Each row is a point on a tangle of strands that fork and nearly touch. The rows are in no order.
In the rows, 128 means zero.
Points whose rows are less than 193 apart are linked; no others are. Some points are linked to none.
lovu: [121  86  98 178 151 117 123 104 124 147  79 136 131 104 148 128  60 119
 148 145 137 107 169 108 126 130 127 152 130 153 113 144 119 166 144 114
 110 130 151 104 164 114 111  64 151 145 162 139  75 127 171 105  80 162
 172 116 181 148 132 173 136 111 117  83 139 123 129 114 169]
rabam: [106 159 127 138  60 139 123 149 162 134 163 150 128 144 113 128 123 117
  81 138 130 108 148 160 122 158 134 121 111  85 104 176 133 171  88 153
 133 119 148 120 153 133 139 141 138  98 134 104 107  76 186 140 131 100
  90  94  74 144 132 100  72 136  99 142  93  89 145 112 117]
banu: [140 171 101 108 110 121 143 131 101 116 191 139 169 116 154 146 201  95
 162 129 124 134 118 119 125 108 122 125 106 114 143 113 105  63  97 123
  91 128  97 144  86  95 161 177 128 142 155 130 203 150  76 158 117 123
  82 170 123 133 141 124 180 133 125 128 123 140 147 190  45]
zome: [ 86  96 128  48 168 102 170 111 108 147 178 114  91 102 110 135 154 134
 128 153  91 152 135 104 111  92 142 136  90  97 124 110 101 103  84  94
 155 140 105 107 149 164  99 151 100 153  91 182 144 223 141 182 141 159
 120 169  53 103 126  73  76 177 126 148 129 111 148  57 110]
dov: [161 151  90 193  93 165  93 139 124 148 115 157 126 124 171 178  93  93
 168 111 145 179 134 183 117 185  80 151 100 136 140 127  99 161 122 157
 118  95 163 134 105  88 171 111 167 117 148  82 139 116 136 120  52 117
 152  93 171 136 106 176 155  68 156 149  77 130 163 167 117]
tesu: [109 135 100 128 109 130 139 126 149 135 139 156 147 136 146 117 104 117
  80 116 109 121 134 135  61 100 115 148 128 102  92  92 124 121 116 144
 111 130 132 136  90 122 159 114 213  90 159 144 141  74 134 216  82 166
 113 146 105 162 172  91 101 140  98 118 159 110 172 174  98]
bevir: [196 157 168 141  80 136  94 153 142  96 131 134 139 131 113  98 142 147
 105 111 170 136 133 150  79 127 107 139 155 107 132 158 138 181 145 146
 122 104 164 104 118 114 110  91  99 131 107  96  48  81 127  60 130 116
 141  90  91 158  91 145 137 101 103 162  52 121  91 124 153]
pip: [110  90 135  59 185 126 154 125 104 131 134 134  69 118  97 124 141 134
 140 128 100 182 127 112  95  97 113 138 109  95 120  97 138 114 127 107
 183 146 111 106 136 195  84 169  91 140  69 199 140 212 130 139 159 170
 142 149  73 108 120  79  83 156 158 148 121  90 121  67 121]
guke: [172 139 131 158 117 147  79 147 125 133 106 130  99 103 112 122 120 111
 181 108 159 166 148 156 149 162  69 140 129 127 159 144 131 197 160 140
 139 102 144  91 142 138  81 109  60 192  94 102  77 162 141  36 124 135
 155  70 141 110  72 156 147  98 161 120  40 114  80  92 162]
zom: [ 79 103  81 150 134 124 154 111 154 153 155 156 144 111 156 162 132  95
 144 161 115 135 142 125 161 130 119 168  74  85 126 138 110 176  99 130
 135 128 137 105 160 138 118 134 165 102 168 134 135 148 138 149 100 181
 119 116 135 145 153 125  89 110 113  90 155 101 143 151 102]
muvo: [135 187 156  79  82 114 143 129 127 148 187  90 149 128 127 142 181 147
 109 152 142 101 107 131 157 132 182  73 124 141 161 153 104  85  69 115
 114 108 118 161 128  85 161 147 103 148 122  85 158 140 136 162 139  50
  85 166  88 126 112 120 131 163 113 181 103 149 146 113 105]
fodev: [139 128 198  86 131 115 154 124 141  97 138 102 120 156 104 127 164 204
  68 140 120 144  67 140 131 100 169 112 156 150 158  74 134  81 140 137
 167 130 120 166  97 139 148 130 150  96  81 104 176 132  59 180 169  97
 124 161  82 111  99  96  95 130 137 193 163 164 119 149 162]
Letog: [112  89 147  97 163 134 137 131 126 157  85 122  55 123 113 147  60 153
 113 124 121 169 143 136  75 135 119 127 109 116  93 132 127 151 140 120
 160 111 154 106 143 184 114 108 120 122  66 176 107 164 192 159 101 148
 174 125  82 126 109 104  64 151 166 159 106 118 163  33 152]
meto: [117 112 137  83 143 113 159 112 141 121 140 126 155 134 141 112 135 145
  92 135 122  95 117  97  79  62 147 130 144 116  98 101 134  84 124 118
 115 135 112 129  94 134 142 115 171 100 152 162 149 107 112 209 114 156
 115 175  99 162 175 100 117 165  97 121 179 144 151 145  92]
nonal: [150 139  96 204  82 151  93 145 137 117 111 159 129 127 143 136  88 108
 141 118 126 172 136 188 134 174  91 167 139 141 154 118 111 177 128 171
 134 122 163 126 123  89 144  88 161 127 141  76  89 104 122  88  81 125
 155  74 184 130  90 160 126  63 132 118  88 109 121 171 171]
Ripof: [116 122 107  79 125  96 158  95 117 165 177  78 137  93 138 159 163 129
 142 174 118 110 113 102 183 111 180 112 108 160 150 119  73  87  78 101
 128 121 117 146 146  81 144 118 129 174 135 115 169 211 126 189 102  93
 125 171 130 123 122 143 105 150 124 126 141 168 152  89 130]
puguz: [ 93 129 109  54 144  98 170 104 108 149 192  85 129 105 124 139 174 124
 138 156  90 122 108  90 156  90 161 106 100 142 138  95  96  51  79 107
 123 143  81 152 124 108 141 155 132 159 131 147 200 204 105 216 129 122
 100 188 113 107 148  97 112 175 117 114 171 152 154 103 102]
fiva: [137 164 149  85 102 124 135 146 125 110 153 111 121 148 101 121 169 152
  95 124 101 159  83 164 143 129 140 108 143 158 161  82 119  71 107 141
 160 136 105 171 100 127 160 163 133 121  82  85 190 153  84 183 156  77
  97 142  91  89  84  80 110 131 142 173 126 127 133 146 136]
pusun: [129  98 118  63 194 132 164 126 107 119 119 161  98 110 125 116 130 125
 137 109 109 193 133  98  56  71 107 149 126  97 124  74 143  82 143 108
 158 157 116  97  93 174  99 156 127 120 102 214 141 172  99 170 116 203
 144 155  96 131 150  74 119 140 151 122 139 107 134 108 108]
luvu: [ 84 153 161 123  94 141 131 148 162 129 138 118 103 173  95 125 120 167
  65 121  98 115  85 166 146 153 147  98 129 120 124 109 152 109 126 159
 154 136 115 185 119 163 164 162 183  61 114  88 187  74 133 191 167  86
  98 124  96  95 122  80  76 149 133 163 172 123 147 153 138]
kozoz: [ 98  61 146  92 165 108 160 105 143 155 107 114  76 105 128 148  77 178
  80 163 105 146 127 126 107  99 159 147 119 125 102 118 112 157 124 112
 172 120 162 112 161 152 109  72 158 119  91 160  89 168 169 190  85 165
 180 125  78 142 122 108  37 142 125 145 150 135 155  59 187]
Taz: [101  99 163 118 149 108 160 110 151 165 141  94 126 133 150 175 123 155
 125 158 146  93 124  96 150 127 167 110  90 101 107 165 133 146 123 111
 110 102 142 123 156 156 122 128 125  98 131 139 144 140 154 141 126 123
 140 162  94 157 150 157 106 153 128 151 164 184 156  91  99]
nem: [201 164 130 133  56 132  95 157 143  98 139 156 150 119 115 102 149 122
 105 111 159 176 135 169  77 136  90 168 150 110 148 125 118 177 122 160
 140 108 161 100 112  96 117  92 122 153 113  87  57 110 120  87  98 128
 133  73  97 146  77 125 126  80 104 150  35  95  99 141 153]
lub: [142 116  92 122 167 133 133 136 102 102 120 155 138 111 139 105 161  91
 169 113 125 158 137  97 114  97 100 154 141 125 144  95 139 107 153 112
 128 152 107  98 104 140 102 154 111 142 138 164 142 163  73 100 132 180
 127 129 153 116 146 115 177 115 138  84 133 108  97 155  99]
Tud: [154 141  79 121 131 122 131 118  85 125 154 132 166 103 168 155 171  94
 175 120 129 151 121 114 114  97 118 136 112 147 143  91  94  64 113 116
  92 125 118 143  74  77 168 148 159 154 154 124 194 172  68 172  81 132
 116 159 164 142 137 144 182 111 146 127 127 156 149 185  71]
verip: [150 144 111 164 118 170 109 169 135 139  87 173  92 134 128 141  83  99
 150  86 124 220 142 182  89 170  56 169 122 111 139 104 137 168 148 161
 142 121 149 102 109 147 131 135 124 128  94 131 120 136 128 111  90 152
 154  85 135 127  92 117 121  82 164 136  66  85 144 123 127]
zogu: [118  59 119 147 167 122 138 105 142 114 105 164 129 112 134 116 119 135
 132 155 129 128 150 108 138 110 123 179 129  89 132 147 140 203 153 128
 166 139 150  70 179 143  63  78 112 117 140 155  43 143 134  60 136 203
 160  94 139 136 134 143 104  95 103  82 134  98  76 117 182]
zedul: [168 132 145 160 131 155 118 153 132  87  99 180 133 141 137 109 119 125
 125  93 131 184 120 156  91 121  89 170 158 113 146  91 153 153 171 160
 134 151 140 114  93 134 117 125 139  96 124 138 100  86  62  78 136 170
 156 104 146 142 116 124 147  76 123 126 115 110  94 188 143]
mabur: [ 97  81 105  60 156 103 161 104 116 149 142 111  98  88 121 133 116 138
 102 157  94 134 138 104  89  80 143 142 117 128 108 104  95 115  95  98
 149 125 135 101 145 129 116  91 140 156 105 172 111 204 167 213  89 161
 139 149  77 127 134  93  68 167 118 127 136 120 167  51 138]
Kek: [144 150 124 132 104 146  91 152 113 114  83 127  93 124  81  73 101 117
 119 109 125 138 154 164  97 156  92 120 175 161 117 141 147 145 145 135
 143 130 130 126 140 138 108 114  84 173  81 116  80 119 177  92 149 110
 133  72 124 100  86 105 117 141 150 125  69  84 121  64 176]
Bana: [174 166  91 144  57 130 103 143 137 110 172 165 164 116 137 118 156  97
 106 128 143 153 144 158  92 133  97 167 125 106 139 134 107 160  87 151
 122 106 157 111 113  75 143 106 149 142 145  89  89 110 120 114  86 129
 115  89 118 159 104 120 128  83  99 136  55  92 120 163 115]
Medi: [132 101 140  74 176 115 105 119  78 115  75  92  73 107  86  81 123 135
 139 122 118  88 146  90 110 111 141  97 165 181  98 147 144  91 158  79
 137 128 100 131 154 154  90 106  50 206  80 165  95 168 189 104 170 111
 135 124 127  83 123 107 130 202 157 126 133 136 114  22 160]
rem: [153 126 125 146 149 158 141 156 138  92 122 204 129 141 157 142 133 115
 142  92 119 214 108 155  96 114  84 183 129  76 154  73 149 145 155 155
 152 155 139 107  82 140 127 159 163  71 131 155 139 109  45 111 121 194
 147 112 136 144 128 108 146  64 128 124 132  97 105 212 113]
Figim: [115 118  56 131 101 112 134  96 117 144 168 115 158  74 124 110 165  98
 153 180 139  77 153  96 204 122 149 143 127 153 137 162  90 139  89 109
 139 138 128 122 181  56 109  97 100 202 168  96  98 177 166 114 110 123
 107 100 175 130 122 151 130 122  99  62 118 111  96 102 157]
Ronil: [ 79 138 100  91 134 113 158 116 129 135 177 109 134 114 116 131 168 121
 136 144  96 117 103 112 184 112 151 115 104 136 134 100 124  68  97 120
 146 155  80 155 121 130 141 177 132 135 134 136 209 176 103 185 154 125
  87 154 135  95 145  92 118 159 130 104 181 126 133 143  97]
Kotid: [153 155 125 133  85 136 123 146 145 108 143 163 151 144 152 134 121 125
  77 114 130 146 123 155  46 109 111 150 134 100 111 104 120 124 112 148
 104 113 156 132  78 104 177 117 199  84 147 127 134  64 117 194  77 137
 118 134  98 172 141 104 113 117 104 163 119 123 166 181  93]
gik: [ 98  68 143 142 207 120 129 116 109 139  38 116  65 131 123 123  41 148
 145 117 119 110 157  96 116 139 139 105 136 171 100 131 155 138 185  98
 129 141 120 119 151 185  97 109 117 130 120 195 113 126 168  98 136 153
 176 142 159 101 147 139 129 157 150 101 169 147 134  74 166]
Boz: [ 92 123 106 101 134 118 129  98 120 120 129 105 165 132 101  74 129 122
  97 149 115  18 142  70 153  91 174 102 175 165  85 156 146  87 122 110
 116 158  82 155 147  87 137 109 121 161 169 145 114  90 161 147 158 115
  81 144 162 127 191 115 140 198  83  60 203 123 109  99 135]
Rit: [136 116  96 200  98 140  99 134 137 103 101 177 133 134 121  98  93 110
 126 120 117 152 152 158 137 156 102 175 148 124 137 127 128 192 139 159
 140 149 145 110 145 113 107  88 144 137 145 109  57  95 124  53 125 159
 151  63 183 128 109 144 112  68  98  78 105  78  90 154 199]
pige: [ 91 170 141  88  90 138 148 145 150 123 179 129 111 154  79 119 161 152
  74 121  86 135  83 177 162 141 141 118 119 133 142  85 136  89  88 157
 184 159  90 183 123 145 155 182 165  92 105  99 193 133 107 200 187  90
  62 124  77  74 104  48  76 147 126 158 148  90 127 153 133]
Zisos: [ 96 182 102 100 103 130 144 134 123 128 201 129 152 127 126 127 185  96
 144 120 109 112 118 128 167 120 132 105 101 118 136 123 123  65  83 131
 115 153  81 169 112 112 152 204 123 127 156 127 218 137 101 175 153 108
  56 164 124 105 158  91 145 163 119 117 155 117 141 173  57]
kef: [ 79 116 133 105 131 115 159 117 158 161 153 122 120 129 128 154 118 138
  98 147 120 104 136 117 120 116 148 120  99  86  98 154 124 146 100 123
 127 115 131 114 151 164 123 138 145  98 134 148 138 126 175 184 122 136
 119 146  75 145 157 104  73 170 111 137 153 128 166  93  89]
Dimov: [167 137 189 100 108 111 139 135 138 137 161  95 132 123 144 177 161 172
 127 144 153 159  86 143 143 136 156 105 106 121 171 121  99 114 114 131
 128  84 158 145 110 125 150 126 126 116  97  80 151 158  94 134 115  82
 139 162  86 142  90 152 127 103 145 209  97 184 134 136 120]
boka: [151 104 107 176 131 116 106  91 116 155  96 106 150 100 155 137  93 126
 160 142 170  91 155  99 148 133 142 131 136 170 119 157 105 155 132 110
  99 107 154 115 161  87 119  66 137 168 161 111  79 141 162  89  86 125
 171 125 182 158 124 207 160 107 124 102 111 157 120 110 160]
Deki: [148 128 163 156 157 166 119 149 134 151  62 151  78 139 150 165  45 146
 145  81 145 211 125 168  74 157  94 151 108 123 132 110 137 158 167 149
 132 113 178 116 102 164 137 115 144  91  93 156 127 118 129 126  71 153
 188 119 137 148 114 141 133  88 170 163  99 143 158 113 150]
Mabe: [141 206 113 114  54 136 117 140 106 139 176 108 154 118 113 109 181 107
 127 128 137  96 136 145 168 156 151  73 125 153 148 166 107  93  75 130
 112 130 118 167 125  68 160 157  88 165 130  84 149 123 154 141 129  50
  67 126 123 116 116 129 161 153 130 137  81 117 137 122 105]
gepe: [156 110 107 180 116 113 119  84 122 144 107 108 167 115 154 133 104 144
 137 157 145  87 119 115 168 120 160 141 158 182 138 126  93 133 127 124
 118 122 157 142 143  51 150  61 166 153 164  77  83 128 127 120  91 104
 165 134 201 160 114 208 147  86 116 113 136 156 113 160 195]
dak: [140 138 161 135 139 131 115 144 132 137 132 113 120 138 128 150 146 128
 171 111 157 138 131 125 148 160 108 104 101 100 140 171 144 154 141 120
 114 107 128 112 137 175  96 164  66 129 109 129 135 143 129  66 157 113
 128 119 109 127 116 152 154 127 152 152  94 149 113 108  87]
zuz: [ 81 128 112 128 153 124 125 108 121 111 104 107 140 154  88  68 108 126
 111 120  95  42 132  85 154 109 155  93 172 175  89 127 163  68 138 122
 120 177  70 166 131 123 139 144 136 133 156 153 145  72 135 136 180 116
  90 146 179  91 184 101 149 186 111  58 214 118 109 139 143]
sif: [132 126 129 108 100 104 145  91 147 150 162  83 173 112 144 152 165 151
 108 192 142  73  98 105 206 105 192 114 141 161 145 136  90 110  88 121
 136 112 128 155 156  47 156  98 140 158 146  75 131 147 117 161 124  81
 114 157 142 152 128 171 115 129 103 130 150 171 121 130 151]
mibe: [199 181 194 135  81 135  91 158 134 102 133 111 155 147 112 104 171 143
 127 103 174 116 117 146 108 144 113  98 157 111 143 184 151 153 149 138
 103  91 142 122 113 126 108 122  59 141 108  77  81  80 120  46 167  80
 129 107  95 143  97 158 177 119 119 179  57 147  93 132 122]
kep: [ 83 123 113 143 161 132 133 127 119  96  92 139 123 162  89  66  98 128
 107 102  74  93 111 116 137 111 127 117 172 161 107  71 173  83 159 138
 141 192  73 157 115 157 124 162 168 105 151 160 152  71  92 128 196 139
 112 127 179  74 168  87 131 161 116  64 219  89 104 180 155]
ripom: [167 165 109 121  55 115 119 125 145 126 176 149 180 112 148 123 154 109
  77 136 147 124 142 139  66 105 120 155 133 111 120 129  97 142  81 134
 105  96 169 122 111  54 158  93 176 137 158 107  90  97 136 170  70 110
 109 120  98 185 129 123 118 114  86 149  75 104 149 155 100]
Fila: [142 153  88 121 129 132 109 152  96 128 138 129 115 110 102 112 156  87
 177 111 114 168 139 139 147 147  85 135 126 149 147 110 123 105 118 121
 130 133 104 116 125 139 115 172  72 185  95 125 147 191 123 101 140 126
 117 107 134  94  85 111 151 126 170 110  75  90 119 104 116]
vokub: [166 179 187 131  99 127 117 152 132 123 155  95 146 144 117 141 184 141
 150 128 167 119 113 135 155 152 135  89 118 104 157 183 136 135 127 126
 109  96 132 128 121 139 110 158  52 138 107  82 128 120 117  67 176  71
 111 131  92 126 103 160 171 129 141 183  76 159 111 131  93]
selog: [127  99 128 184 208 145  98 135  99 140  55 128 106 141 154 142  82 103
 198  87 138 152 153 106 163 170  99 121 120 160 142 113 148 150 195 116
 106 143 115 116 134 168  92 162  96 127 140 178 145 137 112  35 150 146
 167 120 204  92 150 166 202 111 164  92 142 146 110 136 120]
nen: [ 79 157 126 151  97 145 127 141 159 136 176 146 147 161 133 152 150 103
 128 119 131  78 134 146 174 171 130 106  80  71  99 178 152 151 108 147
 102 131 113 151 134 143 144 193 131  72 172 122 175  62 149 120 164 114
  72 120 124 133 176 123 125 143 108 119 161 123 142 173  54]
Disod: [118  68 125 175 146 127 127 112 151 103 102 179 129 137 128 113  88 138
 116 142 111 156 142 146 135 126 120 192 140  95 142 116 140 208 152 148
 165 156 149  92 162 138  88  82 150  94 144 141  54 109 108  64 142 198
 165  84 158 143 125 137  92  70  86  84 138  79  84 159 211]
Pid: [157 127 151  97 155 111 122 132 105 136 132 104 119 113 127 136 156 128
 170 124 159 127 137  91 111 125 129 100 109 127 129 160 131 115 135  94
  99 104 122 109 123 154 100 145  55 169 108 157 129 173 138  87 136 116
 140 152  95 129 120 144 165 152 148 149  96 163 128  78  90]
Milu: [128 124 165 177 136 132 114 125 134 121  98  96 150 174 138 142 105 158
 118 128 149  74 107 121 154 148 158  88 137 146 123 157 147 120 166 133
  98 116 129 152 131 120 150 122 136  89 141  95 136  67 121 101 161  89
 137 147 161 136 137 186 168 125 135 152 171 187 126 156 138]
guli: [150 118  72 139 145 122 120 121 103 100 137 150 147  97 131 101 174  93
 175 137 125 168 138 104 162 105  99 172 150 133 170  94 116 130 144 124
 139 147 113  93 131 107  95 123 100 177 139 125 109 188  74  75 122 180
 135  94 182 107 115 132 174  84 130  75 106 100  69 165 141]
feg: [159 155  85 143  91 132 111 122 103 112 134 131 162 113 154 130 147 109
 140 129 130 134 122 145 122 125 122 132 148 172 140  98  95  85 114 132
 108 119 129 153  86  56 177 112 171 148 149  89 155 125  95 163  77 104
 124 132 176 139 122 146 164 103 137 126 122 142 139 185 122]
Ditu: [113 140 119 128 103 134 117 151 140 131 133 138 105 124  96 118 114 123
 115 131 125 133 147 153 114 154 113 123 120 112 113 152 135 157 114 136
 140 121 135 109 151 153 117 141 106 134 111 125 104 133 180 124 134 120
 119  92  95 119 107 104  88 134 132 129  92  90 133  86 131]
Molol: [139 117  72 131 131 111 121 111 106 114 162 134 160  87 121 100 192  97
 175 155 138 111 149  92 172 109 118 153 135 134 150 142 113 137 122 116
 130 143 114  96 159  93  89 113  82 194 155 114  98 181 115  71 132 160
 119 103 168 121 121 144 164 104 110  67 106 106  67 133 141]
pizo: [117  94 117 141 164 146 157 140 151 116 126 195 134 132 169 158 121 127
 131 118 110 202 113 143 108 103 107 187 108  71 144  73 139 152 143 151
 150 154 142 113  99 140 133 138 197  58 145 161 144 121  69 149  96 215
 145 133 133 153 151 113 120  72 123 120 162 106 126 202 127]
Nubu: [109 142 184 138  95 141 134 150 172 123 136 128 116 174 126 152 126 167
  78 127 124 122  91 177 136 158 146 109 115  92 134 135 143 143 133 156
 142 114 142 156 122 161 161 149 166  43 117  82 162  66 129 157 154  92
 119 126  86 127 112 117  85 120 134 192 149 144 145 158 125]
vodu: [ 93 104  75 164 120 133 152 119 158 134 144 179 144 119 161 152 114 100
 129 149 100 155 134 142 140 125 109 192  98  90 126 106 115 172 111 150
 144 139 142 115 131 120 136 115 203  87 169 126 132 119 106 154  87 193
 124 103 152 151 152 117  94  83 106  91 154  96 139 190 127]
Gugul: [ 74 144 133 153 117 138 131 134 155 139 150 115 134 156 123 147 131 121
 128 131 126  75 127 129 199 174 147  93  97 104 109 184 154 140 120 139
 122 136 116 152 161 153 136 176 123  82 149 115 160  92 157 121 173  99
  94 120 134 111 159 133 119 149 126 121 179 132 135 137  96]
pifu: [132 126 173 203 140 140 100 138 122 109  71 119 134 182 131 125  76 158
 122  98 133 101 106 147 144 157 137  97 153 161 136 132 148 130 182 146
  97 140 128 153 119 128 150 112 137  90 143 100 122  43 105  74 172  96
 148 130 184 123 123 189 177 101 125 138 174 162 124 184 176]
suz: [170 135 171 124 150 149 121 150 123 102  88 155 118 143 120 106 121 136
 123  84 147 170 132 140  59 119  91 131 164 108 117 120 162 139 181 139
 128 139 139 106  95 168 102 138 100 108  99 166 106  90 102  88 144 148
 153 126 106 141 122 115 147 115 139 150 100 120 111 128 122]
guz: [145 132 211 115  95 127 144 143 167 136 145 109 125 153 147 181 144 182
  90 142 153 138  84 159 130 140 151 109 107  89 155 143 122 142 121 140
 133  88 163 142 118 147 159 128 144  64 101  79 148 103 117 152 128  81
 134 150  65 149 106 134 105 110 129 220 113 167 143 142 110]
las: [129  96 187 138 158 117 147 120 143 150 115  89 147 154 157 171 116 176
 119 144 159  96 103  97 144 118 176 103 111 117 118 152 143 127 154 117
  99 107 146 135 128 148 134 119 138  82 129 132 147 104 113 126 137 123
 160 173 123 159 151 179 144 127 125 166 177 210 141 130 116]
pozap: [167 143  97 173  84 129 103 104 109 118 125 117 172 118 157 135 132 125
 137 139 136 107 114 143 147 128 148 130 163 188 146 105  86 104 125 138
 114 119 142 167 103  31 187  85 186 153 163  64 125 106 102 142  89  85
 145 136 205 149 111 189 161  85 123 124 125 151 124 200 168]
fet: [170 139 183 147 146 157 113 153 126 127  66 132  99 147 144 136  76 156
 125  87 161 174 117 150  65 145 106 119 144 136 133 129 148 132 182 131
 107 112 163 125  91 158 129 116 129 100  91 141 120  87 117 112 100 120
 172 133 123 144 110 148 160 107 161 176 100 159 143 124 140]
git: [144 147 162 158 114 142  89 144 125  91  73 127 107 158  84  67 110 126
 106 102 128 113 135 158 115 159 113 119 188 160 119 139 165 152 173 152
 131 150 127 129 136 146  99 111  91 141 105 105  66  66 134  50 193  96
 131  81 143  98  99 124 130 123 127 125 108 102  99 116 195]
Gafod: [ 74 100 131 117 180 114 136 115 126 131 116  91 106 132  95 115 138 126
 155 134 118  67 129  80 198 148 157  82 119 139 107 164 165 120 136 105
 146 150  87 138 179 171  90 175  64 139 127 159 149 149 151  77 213 107
 105 127 148  63 159 122 134 183 152  91 182 132 102  77 119]
birer: [ 61  97  95 128 133 118 158 110 166 157 150 132 114 111 129 147 100 122
 111 168 105 106 146 124 155 134 138 149  93 102 102 150 117 169 102 125
 153 129 131 114 181 153 114 123 157 107 148 137 125 144 183 171 114 159
 123 113 112 131 154 112  54 147 107  97 163 106 154  96 130]
Kitun: [109  85 135 113 195 119 111 109  96 117  69  85  81 118  88  94 117 139
 154 134 118  77 143  82 163 137 148  90 156 180 105 161 151 118 162  89
 146 140  95 131 172 162  85 121  51 192 108 160 103 159 175  63 191 113
 139 122 156  69 138 132 142 185 170  94 158 137  99  46 168]
fum: [115 104 117  80 160 107 152  87 122 124 131 130 184 127 150  88 137 117
 104 138 133  46 142  62  74  44 142 144 156 118  81 119 134  87 126  97
  92 137 108 115 110 109 133  94 159 128 181 174 110  93 132 189 115 175
  95 187 123 183 206 116 150 182  68  83 189 135 143 132  90]
gifi: [101 169 121 130  65 137 129 144 161 124 195 160 145 154 123 132 156 106
  89 124 123 111 137 154 124 144 118 136 100  61 107 151 129 151  82 160
 123 132 125 134 129 129 138 167 146  86 157 119 140  70 145 149 142 126
  74 119  79 149 156  83  91 132  85 131 123  92 142 164  72]
nabe: [111 133 113 131 142 139 128 147 114 155 125 117 104 133 145 170 110 116
 158 108 116 157 118 140 124 150 126 106  93 141 125 108 118  87 135 126
 106 121 114 151  98 150 172 166 158 109 115 130 203 142 125 178 103 114
 129 151 141 117 130 132 137 137 170 149 146 164 176 132  87]
sov: [133 108 130 100 168 115 152 120 116 107 116 140 133 122 138 111 137 133
 128 123 120 142 125 100  80  77 130 131 141 122 112  96 143  88 151 112
 116 141 114 118 101 147 123 138 144 115 129 179 144 137  91 156 121 173
 133 160 117 139 153 108 144 138 125 118 162 140 127 138 104]
mored: [110  78 131 173 215 133 116 119 108 147  43 128  74 127 131 137  49 119
 172 108 126 153 152 111 169 166 109 132 119 165 139 112 153 167 190 119
 140 146 127 109 158 176  87 127 108 137 122 181 117 150 133  56 142 157
 187 114 197  93 133 161 148 116 165  82 147 127 111 102 175]
golop: [131 116 137  74 158 114 121 121  88 139 112  89  91 109 106 112 123 134
 140 124 127  99 151  87  92 110 150  87 135 160 101 153 126  90 127  82
 107 111 109 125 136 147 116 116  73 187 100 164 114 173 188 142 129 106
 134 148  96 116 132 116 132 196 146 139 113 155 150  29 122]
zud: [172 181 110 130  80 134 104 139 106 119 142 118 145 117 126 116 156 111
 141 115 134 138 124 150 119 142 116 104 147 169 141 125 105  79 113 125
 105 118 126 148  97  84 160 138 115 160 118  82 147 132 124 144 104  77
 109 124 143 124 100 134 172 117 146 140  84 136 140 142 115]
mag: [ 66 121 146 144 152 129 134 128 150 140 121  97 125 163 104 130 132 133
 132 123 119  68 118 101 206 157 157  72 112 130 108 171 171 115 141 128
 133 150  91 159 159 167 121 190 105  91 140 140 174 102 140  99 207  95
  95 125 156  82 166 128 137 172 144 102 198 148 115 124 101]
Fev: [119  89 165 122 178 135 121 129 116 139  53 113  59 133 116 126  56 152
 128 111 136 134 144 120  89 144 128 107 136 144 103 146 155 146 173 106
 135 120 139 114 147 194 101 108 100 126  83 178 101 130 178 107 132 138
 174 132 115 115 126 123 105 151 169 142 127 137 140  51 161]
Ror: [153 167  83 168  92 162  99 173 128 138 131 168 124 136 150 164 115  75
 170  99 129 201 144 181 115 182  60 159  91 107 146 124 113 153 111 154
 123 104 139 113 102 121 162 158 134 126 125 109 146 134 132 118  84 134
 124  94 140 126  97 135 147  84 161 148  64  96 155 153  80]
Litob: [146 111  96 137 104 110 143 111 143 156 165 133 148  81 163 178 142 118
 144 165 146 165 137 139 146 126 122 178  87 111 152 129  77 180  84 134
 149  98 175 105 152  92 128  87 153 141 141  97  98 186 138 138  53 150
 152 118 121 154 100 155  98  75 119 134  85 125 129 127 129]
nufa: [169 165 180  74 104  99 144 120 120 146 195  86 157 114 140 152 184 158
 120 154 158 127 103 113 118 110 164  93 111 117 169 138  93 102  74 102
 104  92 136 127 121  96 132 124  90 159 113 101 132 174 117 143 116  74
 121 185  55 150 109 141 143 152 120 201  72 170 141 102  96]
bebeg: [105 104 103  95 156 110 141  87 110 131 119 104 172 116 136  90 128 111
 118 155 131  27 154  58 117  76 156 125 165 162  85 151 134  87 122  89
  93 137 101 127 145  86 133  93 126 167 176 157 106 109 164 160 130 140
  99 163 154 151 187 135 150 190  86  66 184 144 129  99 113]
kegit: [149 129 168 175 142 135  99 131 124  86  62 129 129 166 106  85  85 147
 111  93 130 101 129 130 114 133 121 119 187 161 124 128 165 140 180 140
 107 152 124 133 124 140 114 102 117 113 131 132  79  50 106  56 180 119
 150 120 164 125 120 154 160 111 118 115 144 128  96 157 189]

A fork is a point with three links, a tip a point with one. Leave the first point through the second and follow the links. Name the first fork or tip that comes.
banu, Zisos => sif
fet, Deki => zogu
Gafod, Kitun => meto
pip, zome => selog
Dimov, nufa => feg
selog, mored => sov
muvo, nufa => fodev

A fork is a point with three links. Follow the links from the first point to the second and name the forks in between, in order.
guz, Zisos => feg
mabur, guli => sov
kep, nem => meto
Kotid, Molol => meto, sov
gik, mibe => sov, meto

Name the points in between on the shortest way along the links from the first point to the second, in order.
golop, mabur => Pid, dak, vokub, mibe, bevir, nem, Bana, ripom, Kotid, tesu, meto, sov, pusun, pip, zome
Kek, dak => Ditu, rabam, gifi, nen, Gugul, mag, Gafod, Kitun, Medi, golop, Pid
banu, lovu => Tud, feg, pozap, gepe, boka
kep, mored => zuz, Boz, bebeg, fum, meto, sov, pusun, pip, zome, mabur, kozoz, Letog, Fev, gik
boka, nufa => gepe, pozap, feg, zud, Mabe, muvo
